Points, in no order, along strands that fork, close into loops and pass close to each other.
Points whose rows are less than 44.2 apart are linked; no others are. Some points are linked to none.
q831: [-11  -9 -42  22  29  -6   8  18  -4 -17 -12  -6 -15  25  23 -10   5  -8
   3  -3]
q216: [-18   4  11  14 -22  -9 -10   7  14   8  15   4   1  -3 -10  17  15  11
 -11   2]
q359: [-14  -6 -22 -13  -8  -2 -10 -11 -13   8 -18   5   6 -27  10  -1 -10 -13
  -7   2]
q69: [ 33  -8 -15   5  25   9  -9   7  20 -15  15  25 -22  13  -2   8  21  22
   0  13]
q291: [ -2  18 -16  17  19 -24  -6  19  -8  -8 -16  -9  -1 -14 -22 -19   0  -4
   3  -7]
q49: [ 34  -2 -17  19  29  -3 -12   5  -3 -23 -17  14 -27  -2   4  -2  12   7
  -9  -5]
q153: [-30  -4  -8  15 -13   6   6  -4   6  -3  -5   0 -17  12  20   1   7   7
  -9   1]
q787: [  3  -3 -32  25  27  -6   0  11  -9 -17 -12   6 -30  20  26  -3  14   3
  -4   3]
q652: [ 26  -1 -14  18  18 -11 -10  13  -8 -17 -18  -7 -11 -12   4  -5   5  -3
 -13  -8]
q75: [  7 -20 -10  10   9  -6  -5  -3  19  -6   5  17  -6  22  16   5  17  16
  -7   8]
q307: [ -5   2  -7  -6 -19   4  -3  -5 -23   9 -12   3   7 -46   2   0 -18 -21
  -3  -4]
q207: [ 13  -9   3   4  -1  -2   4 -10 -14   0 -26   4   7  -3  18  -1  -4  -9
 -14  -8]
q492: [ 14  18  15  -6  -1  -2   8   1  -5  -2   0 -28   9 -24 -11 -17 -13 -24
   4  -2]
q213: [ 14   5   0  17   6  -5  -2  10  12  -4   3  15 -16   8 -16  -2  19  22
  -6  -1]
q102: [-13   0 -26   0  24   4  15   1 -12 -12 -24 -24  -7   5  15 -18 -13 -21
  12  -4]
q460: [  2  14  14 -27 -14  23  10  -1 -17   6   9 -22   3  -2 -17 -10 -23  -7
  18   5]
q457: [-23 -24   5  -6 -17   6  -8  -7  12   9  18   8  16   7   9   6  -6  19
  -3   0]
q977: [-17  13  15  -9 -31  13   3  -4 -13  19   9  13   4 -12  -8   6  -8 -11
  -3  -2]
q945: [  2 -15  12  -7  -6  13   2  -7   8  -2  14 -10   2  34  22   7 -13   8
  -2 -10]
q700: [ -5  15 -20  23  15 -12 -14   5   3 -12 -14   5 -33  10  -7  13  25  15
 -14  -4]
q569: [ 14  -3  43 -13 -13  11  10  -6 -19  16  11  -5  30  -8  -6   8 -18   0
  12  -4]
q743: [-24   3  -2 -21 -20  16   2  -8  -3  15   7   4   0  -1   2  -3 -13  -6
   4   3]
q924: [  8  -7   1  18   0  -7   0  -3   7   0 -10  21 -18  -4  -5  37  35  21
 -22  13]
q521: [-35  11  -6 -21 -19  21   6 -10  -8  10  -1  -6 -13  15   3   3 -18 -10
   5   3]
q498: [ -2   2  -9  22  16   5  -2  12  18 -20   7   6 -42  34  11   8  34   9
  -4  -2]
q436: [-22   6 -28   1  17   3  22  -8 -18  -3 -29 -16 -13  21  21 -10 -15 -15
  11  -1]
q131: [ 47  -9   4   3  20   5 -10   5  10 -11   5  29  -5   5  -3   8  24  20
  -5   6]
q259: [ -4   9  -8  12  -2  -8  -8   4 -23  -1 -16  -5   4 -42  -6  -6 -16 -13
  -1  -8]
q808: [-13   4  17   4  -6  10   6   6   4  -1   4   0  -2  18  -7 -15  -7   9
   5  -7]
q858: [ 18   9   1  19   2 -24  -6   8  10   5  12   6  12 -10 -23  -4   6   5
   0   9]
q23: [  2  17   2 -37 -10   6   6 -10 -17   4   4  -7   8 -44  -9 -11 -19 -27
  18  11]
q88: [ -1  -6  10 -21   1   7   4 -14   2   1   3 -14   6  30  16  -7 -17  -3
   9   0]
q812: [ -6  -9  12  -5 -19 -13 -11  -6   2  23   8  21  36  -9  -5  14   2   3
  -1   3]
q628: [ 27 -14  20  -2   8 -17 -12   8  14   0  11   7  26   4  -6   1   5  15
   2  -8]
q809: [ 22  -7  -3  13   1 -13 -10   6  -4   7 -14  13  12 -20  -7  16  15   2
 -22   5]
q116: [ 37   0 -17  16  27 -12 -19   4  -1 -14 -11  19 -23  -1   2  18  23   5
 -18   2]
q614: [ 12  20  -6  17  13 -25 -10  10   7  -4  -5   2  -4  -3 -22 -14   3  -5
  -5   0]
q762: [  7  -9   6 -38   7  14  13 -22   0 -12  -6 -26  13 -13  15 -15 -11  -6
  17  12]
q949: [ 25  -1   1   4  22  -2 -19   3  25 -10  21  23 -24  16 -20  24  24  27
  -5  18]
q65: [-20  -6 -20   8   6  15  13  19   7  -8   2 -12  -7  28   5 -15  -4  -5
   4   0]
q96: [-10  19 -13  -3   3  16  10  11 -19  -1 -19 -23  -9  -5  -7  -9 -23 -22
   1  -6]
q525: [ -8  16  -4  24   7  -6  -1  13  12 -10  -6   4 -24  12 -11  -3  17  13
  -8  -6]
q739: [  6  11   9   6  -6 -25 -13   2   6  11  21   1  23  -6 -23  -8  -7 -10
   8   3]
q495: [-23  -2 -31  13  21   3   9  16   3  -9 -10 -12  -9  31   9 -10   4 -15
   2  -4]
q585: [  3 -10 -26  15  16  -6  -2   1  10 -14  -8   8 -11  11  10  -7  15   7
  -9   5]
q970: [ 12  -7   0  -1   5   3  18  -8 -10  -9 -25 -10   0 -12  18 -15  -8  -9
  -3  -2]
q586: [-14  -4  -6  15   6   0   4  13  18  -8   6  -5 -25  41  19   5  13  -2
  -5  -7]
q252: [-14  -9 -12 -12   8  27  23   2   2  -6   4 -19   2  22   8 -22 -20  -6
  11   5]
q598: [-11 -15 -17 -10  -3  14  14 -20 -16   1  -8  -3   1   3  25 -12 -17 -12
   5   8]
q564: [-28  -1  29   1 -26 -11 -12  -1   5  19  38   7  12  -9 -10  22   2  17
  11 -11]
q565: [ 29   0   9  10   9 -12  -2  10   1 -15 -12 -10   6 -18   4 -13   7  -8
 -10 -10]
q391: [-14  11 -10   5 -15 -11 -10  -3   6  13  -8   0  -2  -1  -6   2  -5  -6
 -11  -7]
q465: [ -2   5  -8 -41   1  21  17 -22 -11  -7 -14 -29   3 -22  10 -13 -17 -14
  18  16]
q289: [ -9  23  -1 -21  -9   2   3   2 -13   7  12  -7   9 -34 -19 -18 -18 -34
  22   9]
q984: [-30  12  13   5 -29   1  -8  -1   5  19  21  14   7  -8 -15   7   5   4
   1   0]
q260: [ -7  13 -13  -2  11 -13  -1  14  -5  -3 -11 -17   8 -24 -21 -27  -6  -7
   9   0]
q71: [-17   7  21 -27 -23  23   0  -1 -18  18  35   4  12  -8 -16  10 -27   4
  18  -3]
q629: [ 13  -5   8  14  -7  -5  -2   1  -1   6 -17  13  12   1   8  13   8   0
 -23  -7]
q258: [  7 -13   8 -28   5   6   8 -15   5   0  -2 -13  22   0  10 -11 -17  -6
  13   3]
q173: [-22  -2 -10  17  -9  -7  -3  -5  17  -5  -7   1 -23  10  14  15  30  13
 -15   2]
q111: [ 16  -6  19  -8   6 -21 -17   1  14   5  16  -9  25  -5 -11  -8  -9   2
   6  -9]
q919: [ 23  -5 -14  25  15  -5  -9  -4   2 -11 -10  23 -28   0   6  29  30  17
 -24   3]
q500: [-21  -1  -1  13 -17 -13  -8  -2  25  -1   1   3 -19  -1  -7  19  30  18
 -14   2]
q686: [  7   3   5 -23 -16  11   5  -8 -25   7  -3  -2  11 -46  -3   2 -17 -28
   3  12]
q334: [-25  -8  10   8 -28   7   6 -14  -1   6  -5   9  -4   8  17  15  10   2
 -14  -4]
q239: [-11  -2  18  -4  -5  12   7   6   1   4  14  -9   8  10 -14 -16 -20  15
  19  -9]
q179: [  9 -19  14  -3   1 -11 -12   0   2  14   5  10  35  -8  -8  10   9  13
  -4   5]
q692: [ -1   1 -10   1  13   0  11   3   0  -8 -22  -9  -4   4   0 -22  -7  -6
   6  -8]
q708: [ 20   9  25   3  -5 -16   7  -5  -7   4   1  -8  23 -28  -8  -9  -7 -18
   5  -1]
q168: [-10 -16  19  -4 -10  -4  -6  -3  10   8  14  10  16  15   6  16   7  26
  -2 -11]
q99: [-22   1 -19   4   2   4  20 -12 -11   7 -12  -4 -15  24  28 -11 -16 -12
   1   6]
q918: [  9  17   0 -17  -8  13   8   0 -11  -1  -7 -26   2 -12  -4 -14 -20 -20
  10   4]
q843: [-24  -2  31 -17 -20   8  -3  -7  -7  22  26   7  17   2  -7  22 -14   9
  13 -13]
q487: [ 25  11   3  22   8 -22  -8   6  14  -3  11  15  -8  -5 -25  15  18  16
 -12  12]
q276: [ -1 -24   8 -27  -3   2  -3 -15   1   7  10  -3  33   0  12  -5 -15   7
  11  -2]
q827: [-11   7  20 -20 -13  25   1   1 -10  12  25 -13   2   2 -16   0 -26   5
  18   0]
q584: [ 35 -14  17 -10  16  -8   1  -4   8 -16 -10  -9  13  -2  15 -10   3  -5
  -3 -10]
q694: [ -3  -8   6   4  -2   7   4   1  14  -5  13  -3 -10  42  21   1   1   6
   0  -6]
q668: [ 10  -2  18  14  -3  -4   1   5  15   2  14  14 -15  -1 -14  44  39  29
 -15  12]
q442: [ 40 -20  10  -3  13  -3 -10   2  10  -8   2  11  13   1   8   0  18   7
  -4  -3]
q753: [-14  20  -5  -1  -4  -8   0   7 -10   9   5   0   9 -26 -24 -21 -10 -15
  14   1]
q376: [  1 -16   9   5   0  -5 -12   1  21  -3  15  16   6  19   2  16  16  27
  -6   0]
q408: [-21  22 -14 -17  -6  24  14  -1 -14   2 -13 -15 -13  16  -3  -2 -16 -20
   8   0]
q285: [  5   4  24 -12 -22   7  12  -8 -21  24   2  12  21 -20 -11   6  -8 -13
   7   3]

A fork is a point with three links, a tip a point with one. Leave the first point through the second and follow the links. Name the first fork or tip that comes.
q207 / q970: q598
q584 / q565: q668
q75 / q585: q252
q252 / q65: q457
q924 / q919: q442
q598 / q99: q809

A piece is all that can be reached along the links. How many separate loops has the piece of each point below (a circle has one, a figure eight two, a Y none), and how many tips (points with one link)?
q843: loops 1, tips 4
q252: loops 0, tips 2
q49: loops 0, tips 6
q276: loops 0, tips 3
